The views of a scene show one set of named points, each view turned or mirrored, shifted and resized as a whole, with a little noise and some points left out.
(in the rows, 128 means zero)

Scene 1
View 1
padi: [128 135 131 133 125 137 141  96 162 102 124 187 107 133  97  89 128 183
 137  88  78 181 156 127 124 133 101 139 147 122]
Gadan: [ 98 135 103 123 105 108 143  99 145 125 100 151  96 106 112 106  86 173
 128 118  99 158 174 119 116 115 126 154 167 137]
zali: [135 147 129 108 122 128 136 105 155 118 126 157 140 140 122 135 115 144
 110 111 110 153 143 126 114 126  99 136 133  97]
vev: [154 170 140 101 119 143 138 106 169 111 140 159 183 160 144 174 122 134
 109 110 127 146 129 141  94 123  89 133 125  74]
vurad: [105 149 107  99 106 105 137 114 144 143 103 123 134 119 137 153  78 124
  98 132 127 134 160 117 105 113 118 142 145 106]
Konav: [105 138 118 114 108 113 135 108 145 133 101 141 111 117 118 120  92 141
 112 115 105 154 166 118 115 124 117 136 147 114]
sazu: [116 151  99  92 108 100 140 113 142 140 113 123 141 120 141 164  81 130
  96 139 134 124 151 116 109 106 114 154 149 109]
Kure: [128 154 117 109 111 121 142 104 155 120 121 150 146 134 135 150 102 152
 114 118 120 146 147 131 106 116 108 148 147 104]
Lipot: [ 85 150  97 103  89  95 138 112 136 150  87 110 118 102 139 150  63 126
 105 137 128 128 173 116 102 110 131 148 161 118]
vukog: [123 156 140 124 109 139 137  98 166 111 114 167 135 141 124 126 114 155
 131  94 102 169 157 137  99 132 103 128 142 100]
Fise: [120 141 103 102 117 104 143 108 144 129 117 141 126 122 126 139  92 150
 103 128 116 139 150 117 118 110 113 157 149 116]
mubot: [127 159 110 119 104 121 148  97 162 108 124 162 140 131 133 143 105 180
 133 116 115 150 154 138 101 108 111 162 167 117]
Rele: [119 142 138 102 125 125 127 117 150 137 110 140 131 136 121 133 102 109
  94 111 108 155 151 114 115 139 101 115 114  86]
Gupod: [109 132 105 104 120 101 136 112 139 137 110 138 108 114 114 124  90 142
 100 126 108 146 158 109 127 120 113 148 143 119]
Ked: [129 166 138  98 109 133 133 112 158 132 116 133 166 145 147 172  98 108
  98 114 128 141 147 131  90 126 101 122 125  74]
lati: [ 94 154 127 123  91 122 135 103 155 130  91 141 121 121 131 129  86 141
 127 108 110 159 175 129  94 125 120 128 157 111]
Rafi: [108 150 141 134 102 139 134  97 166 114 100 166 116 130 116 108 108 159
 140  90  95 180 172 136  99 138 111 123 150 109]
Bepan: [124 172 141 114  98 141 135 104 167 119 114 148 164 147 147 163 102 133
 120 106 123 151 153 142  84 124 107 125 141  83]
View 2
padi: [170  89 149 206  96  94  95 161 152 190 158 112 133  54 105  57 208 216
  90 134 152 144 146 196  86   4 155 134 140  64]
Fise: [158 145 145  90  72 147 119 123 129 153 138 174 141  99 110 100 161 176
  67 117 122 140 129 169  89 127 131 114 111 109]
Ked: [162 137 194  93 129 188 109 116 105 139 119 150  83 119  42  65 180 122
 108 181 135 125 177 112 122 159 154 132  97 172]
Gupod: [156 135 154  90  93 143 117 128 162 156 133 164 160 100 120 101 164 179
  64  96 110 163 107 159  69 111 134 118 102 108]
vev: [176 139 183 108 107 167 104 123  77 149 144 139  49  87  20  67 207 150
 108 197 164  91 230 120 146 138 145 132 139 138]
Kure: [161 143 154 114  57 147 116 126  86 160 139 169 115  87  84  82 168 170
  87 160 142 115 171 180 110 127 145 123 122 124]
Gadan: [149 122 136 146  67 123 111 141 159 180 135 161 191  92 156  88 146 194
  64  93 107 175  77 221  57  66 147 116  99  94]
lati: [147 114 169 155 101 159 108 134 120 173 113 154 155 110 109  51 145 146
 102 147 120 157 102 196  86  99 171 129  80 156]
sazu: [151 164 159  54  67 173 124 107 112 141 127 189 133 117  99 108 145 153
  68 128 112 137 134 155  93 177 133 113  99 144]
Rafi: [154  91 164 204 111 130  96 148 126 189 127 121 142  89 101  31 176 171
 109 157 144 149 123 201  91  40 178 139 101 125]
Rele: [163 119 183 100 161 164  99 135 171 144 125 126 115 115  68  71 196 154
  91 134 124 159 141 100  89 112 146 130  96 136]
vukog: [159 102 170 179 109 137 101 142 116 176 134 128 113  84  79  48 186 173
 107 166 149 133 161 177 107  65 162 137 117 126]
Konav: [156 120 162 130 104 146 108 137 145 162 130 148 147 103 107  76 169 167
  81 126 121 158 120 167  82  96 150 125 102 121]
Lipot: [141 154 158  68  69 178 128 108 123 151 107 199 178 133 135  93 111 134
  69 120  89 166  76 187  70 166 151 116  63 167]
Bepan: [161 124 185 136 108 176 107 122  83 158 123 144  94 106  51  45 175 134
 117 191 147 117 180 157 123 131 166 135 103 168]
View 3
Lipot: [177 136 129 135 128 122 115 101 131  88 181 114 117 117 137  97 126 138
 143 141 108 114 146 169 143 154 133 108 130 129]
vev: [132  73 215 115 156  96 114 180 121 114 153 115 116 147  80 128 148 147
 124 164 128 130 140 122 108 121 110 141 140 172]
sazu: [169 104 161 134 138 131 126 124 120  95 165 118 104 105 110  91 136 144
 130 149 119 129 148 144 118 146 130 119 152 150]
vukog: [103 133 194 118 126  89 102 160 137 112 156 125 139 145  94 140 155 138
 123 153 121 113 119 144 134 126 119 118 117 138]
Gadan: [118 169 156 127 100 122 110 113 133  93 160 129 137 108 111 128 149 127
 122 143 109 109 109 166 141 148 146  92 123 112]
Fise: [137 129 164 130 123 125 121 126 126  96 161 125 117 106 103 108 146 136
 126 147 116 123 130 147 127 144 134 109 143 136]
Gupod: [124 143 153 136 117 128 120 119 139 105 165 132 118 101 114  95 145 141
 128 143 119 120 125 146 137 143 127 103 138 126]
vurad: [161 120 149 132 137 119 116 122 132  99 175 119 114 119 121  97 133 146
 139 148 115 119 144 151 134 143 125 118 136 138]
padi: [ 61 164 200 122 104 102 106 154 140 112 144 142 147 122  83 148 172 130
 108 151 122 112  89 143 135 126 132  97 119 119]
zali: [110 115 189 124 133 107 116 152 133 114 156 128 121 126  92 117 154 145
 122 153 127 124 124 133 125 128 117 119 137 144]
Konav: [120 140 164 129 123 113 112 132 140 107 164 132 128 122 111 115 148 143
 128 146 120 116 124 146 138 137 122 111 127 130]
Ked: [149  84 181 124 159  95 113 160 136 116 172 118 115 147 109 107 138 156
 138 159 129 124 153 132 127 125 102 140 130 162]
Bepan: [145  98 191 115 149  86 103 160 130 109 166 113 128 158 102 134 141 146
 135 159 120 116 140 144 126 125 112 135 121 156]
lati: [133 144 159 124 126  95 102 131 140 103 173 120 138 143 120 127 141 138
 135 150 112 110 127 164 146 135 124 114 112 129]
Rafi: [ 94 154 182 116 118  86  98 149 143 113 162 127 150 149 106 148 155 135
 125 151 115 108 108 155 146 125 125 112 103 124]
mubot: [127 133 198 112 121 102 103 145 109  89 146 116 135 133  86 155 153 120
 115 154 108 114 115 160 121 139 149 109 126 138]
Rele: [112 115 167 135 139 107 119 149 157 128 174 133 119 130 113  93 147 162
 135 149 132 123 134 125 141 122  99 126 130 141]
View 4
Konav: [128 107 110 139 135 123 141 156 117 133 122 108 130 140 109 132 138 125
 108 110 146 131 132 116 128 137 128 122 151 129]
zali: [132 108 125 141 161 104 120 152 128 150 129 102 125 152  96 111 159 131
 110 128 139 144 137 120 132 139 120 134 151 118]
vurad: [138 100 110 143 137 118 150 147 121 146 116 109 120 142 155 129 135 121
 123  79 138 137 130 102 153 109 131 112 149 128]
Bepan: [153 127 119 131 136  94 122 179 120 178 136 111 115 164 123 107 184 114
 138 129 138 139 146 109 142 129 117 125 138 109]
Ked: [153 100 119 135 147  83 131 173 126 179 134 104 106 157 136  90 189 126
 138 107 128 137 139  99 156 111 119 127 146 108]
Kure: [137 123 128 139 156 109 123 145 127 159 125 108 122 158 123 127 149 119
 119 119 138 149 140 120 141 131 119 123 143 118]
vukog: [137 133 120 130 135 117 120 177 117 146 132 111 131 156  75 126 161 119
 109 155 155 135 137 129 109 166 119 135 142 117]
Gupod: [119  94 113 146 145 129 146 135 122 121 114 105 131 134 121 135 119 131
  99  92 145 133 125 117 134 130 135 119 157 136]
lati: [140 127 100 131 104 130 147 175 109 141 121 118 127 145 124 139 143 110
 122 110 154 125 131 113 125 137 130 116 140 130]
vev: [152 116 144 135 179  77 104 162 137 190 141 102 108 176 114  87 196 125
 134 142 126 156 150 116 152 127 107 137 143  99]
Lipot: [134 107  97 142 116 134 164 145 112 137 109 111 125 135 174 151 116 111
 123  63 144 133 127  99 155 103 136  99 145 138]
Gadan: [119 128 108 140 121 150 144 140 111 115 110 115 143 137 111 169 102 112
  93 114 161 133 129 128 117 152 134 115 146 143]
Rafi: [138 136 107 129 111 127 132 187 110 136 129 115 137 150  78 136 155 115
 108 147 160 123 134 130 102 167 125 129 140 124]
mubot: [134 150 130 133 148 122 112 139 125 156 121 117 130 166 120 154 134 103
 115 139 147 159 146 132 132 147 117 118 135 119]
View 5
padi: [ 79 110 156 140  64 177 130 132 174  83 140 115 129 158 121 143 121 130
 151  72 176 174  90 112 122 123 115 121 122 125]
Lipot: [136 107 131 119 132 117 130 128 116 156 165 135  96 104 105 134 185 114
 127 149 142 128 152 137 124 117 149 146 107 115]
mubot: [117 101 143 144  74 164 124 128 160 141 133 106 117 107 128 135 137 119
 137 118 153 166 126  94 131 105 119 152 137 128]
Bepan: [153 110 157 166  85 151 135 144 173 130  86 109 108  95 166 130 138 115
 123 105 119 117 107 111 107  86 146 143 108 145]
vurad: [137 104 142 132 108 118 140 135 125 145 137 130 104 102 117 120 176 108
 127 134 131 127 136 135 127 116 149 138 111 126]
sazu: [135  95 139 131  97 114 137 137 122 151 132 126 109  92 116 112 174 100
 127 145 128 136 139 127 138 119 143 140 124 126]
Rele: [126 109 155 143  90 118 149 151 141  97 110 133 115 126 130 114 163 107
 130  97 127 117  97 149 119 120 152 109  98 134]
Gadan: [ 96 111 138 119 106 155 124 119 139 125 178 127 112 140  99 147 153 129
 145 113 175 165 130 123 124 123 126 139 119 112]
Ked: [156 103 156 159  88 125 140 152 152 130  85 120 109  89 155 111 157 104
 121 117 108 107 108 128 119  99 153 132 107 144]
Konav: [114 107 145 134  97 142 135 135 141 118 141 127 113 126 116 133 155 117
 136 108 151 142 116 131 120 118 137 127 109 124]
Rafi: [109 122 154 145  99 174 126 133 174 101 140 119 115 144 134 155 130 138
 138  80 163 142 102 117 102 107 129 135 103 126]
zali: [116 102 153 149  69 141 139 144 155 111 109 119 120 118 134 116 144 109
 135 101 137 144 103 122 130 117 134 122 121 134]
Fise: [117  96 140 129  88 129 134 134 131 134 142 126 114 113 111 118 162 107
 136 125 144 153 130 124 139 125 133 135 126 122]
Kure: [126 100 150 144  76 142 133 137 149 134 118 116 116 103 133 120 147 109
 132 117 136 146 118 112 132 109 134 139 128 131]
vukog: [118 113 154 151  83 164 131 137 172 106 116 112 120 129 145 140 129 125
 135  87 150 142 103 114 111 104 130 134 112 133]
View 6
Rele: [120 112 153 122 109 121 139 105 114 134 117 129 119 117 114 146 107 139
 151 115 165 129 118 122 119 108 131 152 129 119]
zali: [114 134 138 131 112 108 150 106 105 144 134 104 137 118 135 130 126 130
 155 119 153 129 112 108 109 119 127 146 121 105]
Bepan: [119 120 133 138 105 118 159  92 118 119 158 134 134 116 151 121 128 126
 125 103 157 139  82  89 122 129 129 145 120 130]
sazu: [126 145 160 156 146 106 155 133  96 101 131 132 147 107 105 134 142 142
 109 119 146 120 114 131 118 126 105 135 110 128]
Ked: [131 112 148 140 114 120 160  99 110 107 151 140 119 101 135 137 118 133
 132 105 153 134  93  94 122 119 131 155 114 144]
padi: [ 85 147 111 113  89 104 126  98 116 191 120  79 161 154 145 116 129 125
 167 128 164 136 119 122 107 128 123 127 145  58]
Lipot: [116 142 157 153 144 112 137 132 108  92 119 155 158 131  89 134 143 146
  79 116 165 126 115 156 128 129  91 115 129 123]
Kure: [115 142 138 142 121 107 156 110 103 126 143 113 147 118 137 124 138 131
 132 118 148 127 103 110 116 130 115 138 117 112]
lati: [100 128 130 132 110 114 131 102 125 128 128 141 158 144 123 121 132 135
 105 111 173 141 100 132 124 132 108 120 140 108]
Konav: [107 135 138 132 117 114 134 114 113 138 117 120 148 134 116 131 130 137
 130 121 164 129 115 132 119 123 111 131 132 101]
vurad: [121 136 157 148 136 114 145 125 106 104 127 141 145 118 102 137 135 141
 105 115 158 126 112 137 124 124 106 131 120 125]
Gupod: [109 148 145 138 130 106 135 129 102 132 113 115 155 132 104 132 138 141
 125 123 157 120 125 144 117 124 104 128 129  98]
mubot: [104 159 125 142 119  98 155 109 105 136 150 102 170 133 148 109 154 126
 120 117 146 130 100 109 115 142 107 122 122  95]
Fise: [113 150 148 143 135 104 147 130  97 125 123 112 153 123 112 132 143 138
 126 124 150 120 121 133 115 126 107 130 118 102]
vev: [129 128 138 142 111 109 178  95 101 125 168 108 123  94 162 126 125 124
 158 108 138 132  86  69 112 126 142 163 103 132]
Rafi: [ 93 130 113 117  88 114 124  86 129 159 130 116 157 156 145 114 127 126
 132 115 174 145 100 118 119 130 120 120 147  84]

Which points are out of place in each view (at most two, in the order of its rows)? Write none if all are in place.
view 1: Konav
view 2: Kure, Gadan
view 3: sazu, mubot
view 4: vukog
view 5: Bepan
view 6: Gupod

Scene 2
View 1
kopi: [123 120 142 118 137  85 158 121 146  78 143 146 127 127 134 116  91 117
 119 115 140 102 142 131 110 144 122 129 166 131]
vive: [118 100 149 106 138  83 151 130 134  80 133 142 117 139 145 113 112 116
 118 117 141 126 152 139 120 137 146 128 157 133]
fil: [124 142 127 126 116 136 140 124 136 101 130 153 144  99 126 111 105 103
 116 107 128 119 131 131 116 131 110 145 154 130]
vugo: [123 122 146 125 134 108 143 125 142  84 140 150 121 112 139 111  95 113
 114 114 128 117 137 130 129 135 133 132 159 142]
Kud: [121 115 133 100 129 120 135 141 123 101 118 148 128 126 141 118 131 101
 117 118 116 151 140 152 120 118 129 138 150 132]
nafon: [113 105 120  74 104 101 155 132 106 106 106 139 160 149 132 109 159  97
 124 103 163 154 171 150  91 131 123 155 144 105]
sevum: [119 118 129  99 113 116 144 132 119 100 118 145 145 127 134 109 134 100
 118 107 142 142 150 142 112 129 127 148 148 122]
rorum: [119 130 135 122 101 122 146 114 128  94 130 148 152 105 127  94 111 104
 112  93 162 119 154 115 119 143 130 152 148 123]
Vabab: [123 111 148 118 142 105 141 132 138  84 133 147 113 122 145 115 105 112
 114 119 121 131 139 138 133 129 142 128 157 142]
dareb: [124 136 125 114 112 154 125 137 123 114 115 153 143 100 133 112 132  94
 114 108 113 151 134 141 125 115 120 148 144 133]
gam: [125 142 135 134 114 135 137 120 140  96 135 154 138  94 129 106  97 106
 112 105 132 115 133 122 124 134 119 143 154 135]
kemu: [127 123 140 118 148 122 131 143 140  96 128 155 108 115 144 128 107 106
 115 130  89 138 118 153 129 116 125 126 158 147]
Kofit: [123 141 129 127 117  99 164 109 147  85 144 149 148 111 119 111  83 114
 120 105 156  85 138 121  96 151 103 141 163 120]
gizo: [125 121 130 100 138 133 127 152 124 110 113 153 119 123 143 131 136  97
 117 129  88 161 124 166 123 104 121 134 150 139]
Dev: [120 122 126  97 113 140 129 142 113 114 107 148 145 121 135 113 148  93
 117 109 120 163 144 151 117 113 125 151 143 126]
View 2
Kofit: [156  93 115 150 137 123 110 143 154 123 128 171  91  92 189  95 142 176
 117 142 110 135 135 158 112 187 112 140 159 148]
dareb: [139 103 159 121 134 116 149 108 129 135 139  86 125 132 137 120 118 147
 138 102 134 172 154 149 142 158 121 133 172 126]
fil: [146  94 139 136 134 116 133 123 141 133 139 121 113 106 165 114 126 163
 122 118 120 157 149 148 127 170 112 132 167 138]
gizo: [149 118 148 111 137 127 156  90 101 152 115 108 132 139 104 138 121 135
 119 102 140 165 127 139 138 121 108 135 158 118]
vive: [142 141 100 141 158 118 137 112 126 130 101 180 114 132 143  83 121 149
 134 125 119 137 113 158 128 138 110 117 131 136]
rorum: [136 113 127 145 146 108 130 132 160 112 137 133 106 125 176  77 122 166
 153 121 119 154 152 166 131 184 130 126 159 143]
kemu: [150 109 128 122 142 122 155  99 105 161 116 131 133 112 124 134 112 144
 101 109 125 156 129 132 131 122  85 117 149 134]
vugo: [144 113 111 140 150 113 143 117 133 142 122 154 118 107 157 100 113 158
 117 122 112 147 134 147 126 147  93 107 141 146]
Kud: [143 125 136 121 142 123 147 102 117 135 114 126 124 144 120 112 123 142
 135 108 134 157 127 151 135 138 119 132 152 123]
kopi: [151 117 102 146 148 123 126 124 133 134 111 183 105 106 163  94 131 161
 114 134 113 133 118 152 117 153 101 126 139 143]
sevum: [139 124 137 129 142 122 134 115 133 119 120 131 112 147 137  94 131 148
 153 116 136 153 133 163 135 160 137 143 160 126]
gam: [142  91 132 142 140 109 136 130 151 135 148 121 114  97 179 102 115 168
 123 121 111 157 158 148 128 177 103 117 163 147]
nafon: [137 144 142 125 141 128 121 116 134  94 106 141  97 177 126  82 151 141
 180 119 149 149 115 180 137 168 172 171 163 113]
View 3
Dev: [ 75 189 110 110 149 171  76  71 144 109 115 125 116 119 115 117 133 146
 150 100 147  95 155 161 172 110  83 106  55 159]
kopi: [ 88 160  55 157 126 134   0 112  92 107 135 175 122 120 111 110 120 140
 149 136 176 148 130 210 138 120 116 193 154 118]
nafon: [ 43 171  98  98 138 168  11  53 160 105 119 103 100 144 121 133 180 203
 155 112 162  48 127 185 178  86 154 123  74 144]
fil: [ 91 136  83 151 163 146  63  80 113  93 131 170 115 116  79  96 124 112
 163 122 155 168 162 196 162  92 106 161  81 136]
Kofit: [ 80 112  50 166 159 135   6  79 100  87 149 178  96 128  68 105 141 133
 170 146 178 173 147 227 163  78 152 210 114 112]
gam: [ 94 122  91 159 153 134  65  84 109  86 127 187 129 117  78  89 120 107
 152 123 145 179 163 203 148  94 116 165  92 131]
sevum: [ 69 162  96 122 140 154  43  72 136 101 119 139 118 127 112 111 146 157
 151 114 152 102 144 185 162  99 122 132  82 141]
dareb: [ 88 160 117 126 162 160 100  68 137  96 115 149 123 114  92  97 124 114
 156 101 134 141 172 171 168  95  86 114  42 156]
kemu: [106 203  88 142 136 155  76 118 100 117 122 170 135  98 118 107  83 103
 145 112 159 151 152 165 146 146  33 141 109 148]
vive: [ 80 178  76 142 108 133   7 113 108 108 116 162 142 120 143 110 124 158
 128 120 156 109 124 196 128 133 117 155 155 129]
rorum: [ 74 107  96 147 146 127  36  69 127  79 120 168 127 133  86  91 154 142
 148 121 137 142 154 215 151  80 166 152  91 126]
Vabab: [ 95 177  85 146 117 136  42 118 103 107 112 174 144 110 130  98 104 128
 130 116 148 134 139 182 127 138  87 148 137 137]
gizo: [ 95 219 103 118 143 176  89  97 126 122 118 139 122 103 122 116  97 120
 153 100 154 118 156 149 160 137  30 114  73 163]
Kud: [ 85 190 100 123 135 160  62  92 129 113 116 139 127 113 125 111 120 140
 145 105 151 108 146 169 156 125  80 121  88 151]
View 4
gam: [151 130 128 146 146 153 139 158 114 187 103 169 139 116 129 135  88 101
 111  96  83 110 191  61 122 107 123 178  94 103]
vive: [142  82 133 149 127 135 146 145  93 135 124 129 149 129 113  93 143 128
 151 107 142  76 124 106 129 141 123 197 110 164]
Kud: [146 131 110 149 109 108 129 178 114 150 124 122 129 103 104  93 116 149
 142 124  83  62 165  66  98 124 123 168 104 131]
dareb: [155 159 101 145 107 110 130 187 131 174 113 137 119  92 111 114  85 137
 117 121  51  75 197  38  96 107 130 164 103  96]
Kofit: [129 120 112 112 175 179 141 145 111 185 104 151 163 135 146 135  92  99
 121  79 108 145 182 120 156 128 107 199 100 129]
vugo: [149  97 142 158 144 146 137 147  93 164 109 164 146 120 119 116 119 111
 136  99 110  93 166  69 120 120 119 177  89 131]
kopi: [135  93 131 136 159 159 137 139  94 158 115 148 158 130 129 111 125 115
 147  91 124 111 157 110 140 134 105 187  91 151]
fil: [144 141 113 135 144 145 132 165 120 185 106 152 138 112 127 128  85 116
 118  99  72 110 198  69 121 111 116 175  93 109]
kemu: [148 109 137 169 135 120 116 168  86 153 123 156 131  99 104  91 126 142
 166 116  82  72 184  48  85 112  99 135  61 130]
Dev: [150 161  89 136  92  95 132 192 136 157 123 105 117  95 106  98  95 152
 126 128  60  59 175  57  94 119 136 175 120 113]
rorum: [152 137 112 130 125 147 155 156 133 183 103 141 141 125 132 136  89 101
  89  95  96 103 166  82 143 121 146 216 135 108]
Vabab: [154  93 142 164 130 131 136 153  91 148 119 154 139 113 108  99 134 124
 147 110 114  73 151  67 110 123 119 172  89 138]
nafon: [132 161  61 100  85 105 149 187 150 144 129  61 135 118 118  94 103 156
 117 125  94  70 143 124 129 148 146 224 161 142]
gizo: [146 138 106 156 108  95 116 188 105 145 131 123 121  86  95  80 116 168
 165 133  63  54 184  50  75 117 108 138  78 128]
View 5
gam: [158 101  99 136 158 108 144 128 138 103 142 158 144 136 123 132 161 110
 127 122 129  95 179 140 191 137 109  89 144 140]
fil: [171  98 111 130 156 112 125 115 146 122 144 166 147 130 109 140 154 116
 119 128 135  95 163 145 196 146 116  92 143 142]
Vabab: [120 128  74 141 143 163 151 135 127 111 168 129 133 141 100 157 160 139
 133 133 104 134 139 128 191 119  52 113 115 138]
sevum: [166 147 128 118 160 128 114 124 127 139 146 129 153 122  75 147 160 118
  92 128 130 110 105 121 158 145  69 102 122 126]
vugo: [127 116  74 141 146 139 151 145 129  95 158 138 137 140 115 139 161 125
 139 130 107 126 161 131 193 124  69 100 132 139]
Kud: [155 123 108 126 151 155 119 106 136 147 168 139 136 127  76 170 150 144
 107 138 127 121 112 135 192 143  74 114 110 141]
Kofit: [144 119  99 124 144  85 102 183 125  68 121 160 165 112 119 103 153  82
 136 121 104 126 174 115 181 130  85  78 196 121]
nafon: [178 188 161  95 161 119  78 139 113 153 132 106 170 101  46 144 160 104
  64 123 134 116  56  99 121 154  44 103 125 105]
dareb: [184 107 129 128 167 134 124  80 148 160 156 156 138 133  85 167 152 133
  98 133 152  88 130 149 188 157 119 103 105 148]
kemu: [129  97  72 140 137 176 126 107 142 131 185 159 123 139  92 180 146 163
 135 148 109 143 134 145 227 130  80 118 117 157]
rorum: [168 141 126 126 168  91 148 147 127 104 126 128 159 129 115 114 171  88
 108 111 135  87 157 124 150 139  88  82 134 119]
Dev: [179 134 140 116 164 145 111  88 137 173 157 138 144 124  63 171 153 136
  84 131 148 100  95 133 169 156  87 111  97 135]
vive: [116 158  83 130 144 153 139 162 113 102 159 109 144 129  93 142 165 125
 128 128  94 146 121 110 165 117  25 110 124 123]
gizo: [153 108 101 126 143 182 104  83 144 169 184 154 128 129  64 195 138 169
 106 149 127 132  95 143 213 149  81 126  99 158]
kopi: [119 133  76 132 136 130 121 176 119  75 150 137 151 121 106 126 157 111
 139 129  89 148 150 114 186 117  49  98 165 125]

Which points are out of place in each view (at most two, in the order of its rows)? Write none if all are in place.
view 1: none
view 2: gam
view 3: Dev, Kofit
view 4: vive
view 5: fil, Kud
